Each scene shows the same named points in several views. A view is turned or mirrored, and shifted as a whole, has a little noise and may leave points out.

Scene 1
View 1
pokef: [ -5  -1  27 -14   4  28 -16  -6   7   6   5  22  -3  -6 -28  15 -21 -26
  20  19  -8]
nupe: [-19 -24  39 -29 -15 -16   1   5 -29  -2  12   5   0  -6 -19 -17 -25 -13
   5  37 -31]
Zasa: [-23   0  24 -15 -23 -20  -4  -1 -11   7   9  -4   0  -2   0  -7 -11  -7
  -3  29 -33]
muf: [-20  22   1  17 -52 -25  15 -28   8  37   2 -19  -5  -3  25  14  20  14
 -30   8 -22]
lumi: [-30   8  28 -28  -2 -17 -33  16  -4 -13  12   2   2   5  -3 -11 -25 -19
  19  36 -47]
mufug: [  4 -13  30 -12   6  39  -7 -12   3  11   4  29  -3 -10 -39  19 -23 -27
  20  17   3]
Veta: [-25  27  10  -4 -18 -10 -25  -4  18   9   5  -4  -1   5  11   9  -3  -8
   4  18 -34]
guz: [-12  11  17  -4  -9  13 -14 -11  14  13   4   9  -3  -2  -9  16  -9 -16
   9  15 -15]
Dozi: [-20 -11  31 -20 -17 -15  -1   0 -19   3  10   2   0  -5 -11  -9 -18 -11
   1  32 -30]
defur: [-15  15  21 -14   6  17 -33   1  17   0   5  15  -1   2 -14  13 -19 -25
  24  21 -22]
mokor: [-38  20  20 -21 -17 -35 -31  13   0  -7  11 -11   2   8  16 -13 -13  -9
   7  34 -55]
zapin: [-18 -20  41 -33   0  -3 -13  12 -22 -11  11  13   0  -4 -27 -13 -34 -23
  18  37 -31]
Pego: [-11  19   9   5 -19   8  -8 -19  19  23   2   3  -4  -2   0  22   2  -8
   0  10 -13]
View 2
muf: [ -4 -19  16 -28  40  45 -25  32  40  10 -24  14 -12  22  11   5 -29   2
 -12 -22 -25]
Veta: [  6 -20   8   2   8  28   8  -5   9  -9 -25   3   6  36  -8  14 -20   0
   0  -5 -21]
lumi: [ 16 -12  -7  17 -18   8  27 -19 -24 -12 -27  -7 -13  30 -19   6 -19 -13
  29  -8 -26]
nupe: [ 18   7 -15   7 -10 -11  17  12 -34  -6 -12   1 -39   9   1  -7 -12 -19
  33 -17 -29]
zapin: [ 20   7 -16  18 -17 -18  28   1 -42 -15  -7   1 -25  16  -2   0  -5 -16
  28  -8 -27]
mufug: [ 18  14  -8  16   9 -30  21  19 -27 -24  19  18   9  24  23  17  15   4
 -21   9 -16]
Dozi: [ 15   0  -8   3  -2   0  11  12 -20  -4 -15   3 -31  13   1  -3 -15 -15
  24 -17 -29]
mokor: [  9 -22   0   7 -11  30  15 -18  -5  -4 -40  -9 -17  30 -23   3 -32 -13
  31 -15 -29]
Pego: [  6 -10   8  -2  22  17   2  13  13 -10  -7  13  12  33  10  17  -8   7
 -21  -2 -18]
pokef: [ 17   6  -6  18   2 -18  24   6 -23 -22   7  12  10  29  10  16   8   2
 -12   7 -17]
Zasa: [ 11  -7  -2  -2   4  13   6  10  -7  -2 -20   3 -23  18  -2   0 -20 -11
  18 -17 -27]
View 3
pokef: [ 19 -13 -13 -10   1   8  37 -10 -19   1  11 -34   4  -6 -15  10   7  29
 -18  24 -38]
defur: [  7  -1  -7  -4  11   6  32 -18 -22 -11  19 -37   9   7   3  10   5  14
 -16  22 -33]
Veta: [ -7   4   6   6   8   1   1  -6 -11  -8  26 -19  10  11  18  16  13  -3
 -11  11  -5]
mokor: [-13  13  23  14   1   3   3  -7   1 -15  -1 -25   2  32   6   3   1 -28
 -19  -6   5]
Zasa: [  2  -5  13   7 -11   5   2   8   4   5   0 -14  -3   9 -10   8   9  -2
 -17   1   1]
Pego: [  3 -10  -6  -1   6   2   0   1 -17   5  36 -13  12  -9  14  25  22  21
  -7  21 -13]
guz: [  8  -8  -6  -3   5   5  16  -5 -17   1  23 -23   9  -4   3  17  14  19
 -12  20 -22]
zapin: [ 16  -8   8  -1 -14  11  37  -4   1   0 -25 -36 -11  13 -37  -7  -7   4
 -28   3 -22]
lumi: [ -2   8  16   6  -1   8  25 -13  -3 -14 -10 -37  -1  29  -9  -4  -6 -17
 -24   0 -13]
nupe: [ 14 -12  14   2 -22  10  21   7  10   8 -26 -24 -13  11 -38  -3  -2   1
 -25  -4  -9]
mufug: [ 29 -22 -20 -15  -3  10  43  -7 -21   8  10 -33   3 -17 -23  11   8  44
 -18  29 -45]
Dozi: [  9  -9  11   4 -15   7  11   8   5   7 -10 -19  -7   6 -23   4   4   3
 -20   1  -6]
muf: [-10 -11   9  10  -6  -3 -41  23   1  18  43  15  11 -12  24  34  36   8
   0   6  24]
View 4
Pego: [ 14  -5  -5  -6 -24 -20   7  -5 -21 -13  -8  -8  11   2   1   7   0 -32
 -57   6 -10]
nupe: [ 10   1  11   1  16   5  12   1  -7 -12   9  50  21  23   8  24 -13   5
   3  29 -19]
defur: [ 12  -4 -12   9   5  -5 -25 -11 -13   1   3  16  19   1  14  18 -24 -18
 -50  -8 -14]
muf: [  9 -10  -5 -28 -40 -28  52  -6 -29 -34 -24 -25   6   4 -16 -13  20 -39
 -28  27  -7]
pokef: [ 17   5   9  11  -3  -7 -21   3 -11   1  12  26  15  10  14  31 -14 -14
 -61   1 -16]
lumi: [  3 -10 -23   4  24   5  -7 -20 -12  -8  -2  30  26   4  12  10 -32  -5
   0   6 -15]
guz: [ 13  -3  -3   0 -11 -13  -5  -4 -17  -7   0   7  14   5   7  16  -8 -23
 -53   3 -13]
zapin: [ 11   1   7  10  22   7  -7  -2  -5  -4  13  53  23  19  14  30 -23   7
  -9  18 -20]
Veta: [  6 -12 -23  -8  -7 -11   5 -17 -21 -14 -12  -5  18  -4   2  -1 -13 -27
 -28   2 -10]
Zasa: [  7  -6  -4  -8   0  -5  20  -8 -15 -19  -5  20  19  12   1   8  -7 -11
  -6  22 -14]
Dozi: [ 10  -2   5  -3   5  -2  15  -1 -12 -15   2  32  19  17   4  17  -9  -5
  -8  25 -17]
mufug: [ 22  10  22  14  -9  -9 -23  12 -10   4  18  31  12  16  16  40  -8 -13
 -75   4 -17]
mokor: [  0 -17 -33  -7  16   2  11 -26 -16 -17 -14  13  26  -1   3  -6 -26 -13
  13   9 -12]
View 5
pokef: [ 18 -18  -9  25   6   3   4   5  -5 -10  10   1  14  -6   1  20   2  24
  -3  29  -5]
Veta: [ -2 -19  -7  -5  -6  32  -1  27 -30  12   8 -14 -18 -11   5  -8 -31  14
   1   9  -4]
zapin: [ 46 -17 -18  -4   2   6  22  27  -3   5 -14  27  16 -18   6  20   0  15
 -11  18  28]
guz: [  4 -17  -3  11   3  20   2  12 -15  -3  15  -9   2  -6   1   4 -13  23
  -2  17  -9]
lumi: [ 35 -24 -26 -12 -14  15   8  40 -24  20 -20  11 -13 -24   8   9 -24   4
  -5  17  25]
Zasa: [ 16 -12  -2 -21   3  33  21  30 -17  10   1   9   3 -13   6  -5 -20  16
  -8  -4  15]
defur: [ 16 -24 -18  20  -5   6  -6  15 -17   1   2  -6  -5 -12   3  16 -13  16
   1  33  -4]
muf: [-31  -4  26 -29  11  66  17  22 -27   4  35 -19  -6   1   3 -35 -38  27
  -4 -28 -14]
nupe: [ 41 -12  -8 -19   7  18  31  29  -4   7 -11  30  20 -16   7  10  -4  16
 -14   2  33]
mufug: [ 19 -15  -5  32  13  -1   8  -5   4 -18  16   4  26  -2  -2  24  11  30
  -5  32  -9]
mokor: [ 19 -22 -18 -25 -15  31   7  46 -33  25 -14   3 -22 -23   9  -6 -36   4
  -3   3  21]
Pego: [-12 -13   5   6   6  32   1  10 -20  -4  25 -18  -1  -1   0  -7 -20  26
  -1   8 -18]
View 6
guz: [  8  -9 -27  11   6  -8  13  16   2   8 -18 -16  -7 -29   7  13  22 -23
  -9  -1   5]
lumi: [-15  -3  -3  -7  26  -7   9   7  22   0 -11 -14  -3 -11  34 -38  23  -3
  -9   4  -1]
mokor: [ -7   1   6   2  23  -8  17   5  26  -1  11 -12   1  -8  43 -23   7  12
 -20  13  -6]
Veta: [ 11  -6 -12  12  11 -11  21  14  13   5   1 -13  -3 -22  24  13   9  -3
 -17   9  -2]
nupe: [-36   8 -16   9  11  11  -9 -13 -10  -3  -8 -13  -6  -8  16 -53  16 -16
 -13  -6   4]
Pego: [ 15  -6 -29  22  -3  -7  17  14  -4   9  -8 -14  -6 -31   3  30  11 -19
 -15   2   4]
mufug: [-10 -11 -47   6   1   1  -3  14 -17   9 -47 -18 -13 -33 -14  -8  41 -50
   3 -15  14]
defur: [  2 -14 -24  -4  17 -11  11  22  14   8 -32 -18  -8 -27  13  -5  36 -24
  -1  -2   4]
Dozi: [-22   5 -17  15   7   7  -1  -8  -9   0  -2 -12  -5 -12  15 -30  10 -13
 -16  -1   2]
muf: [ 18   8 -18  50 -16   0  21  -5 -18   3  36  -7  -1 -22   9  45 -24   1
 -37  11  -2]
Zasa: [-15   5 -13  18   7   3   5  -5  -4   0   6 -11  -3 -13  19 -18   4  -6
 -20   3   0]

Which points are out of place in each view (at most two, in the order of its rows)? Write - if all are in place.
view 1 | nupe
view 2 | mufug, Dozi
view 3 | defur
view 4 | -
view 5 | lumi
view 6 | guz
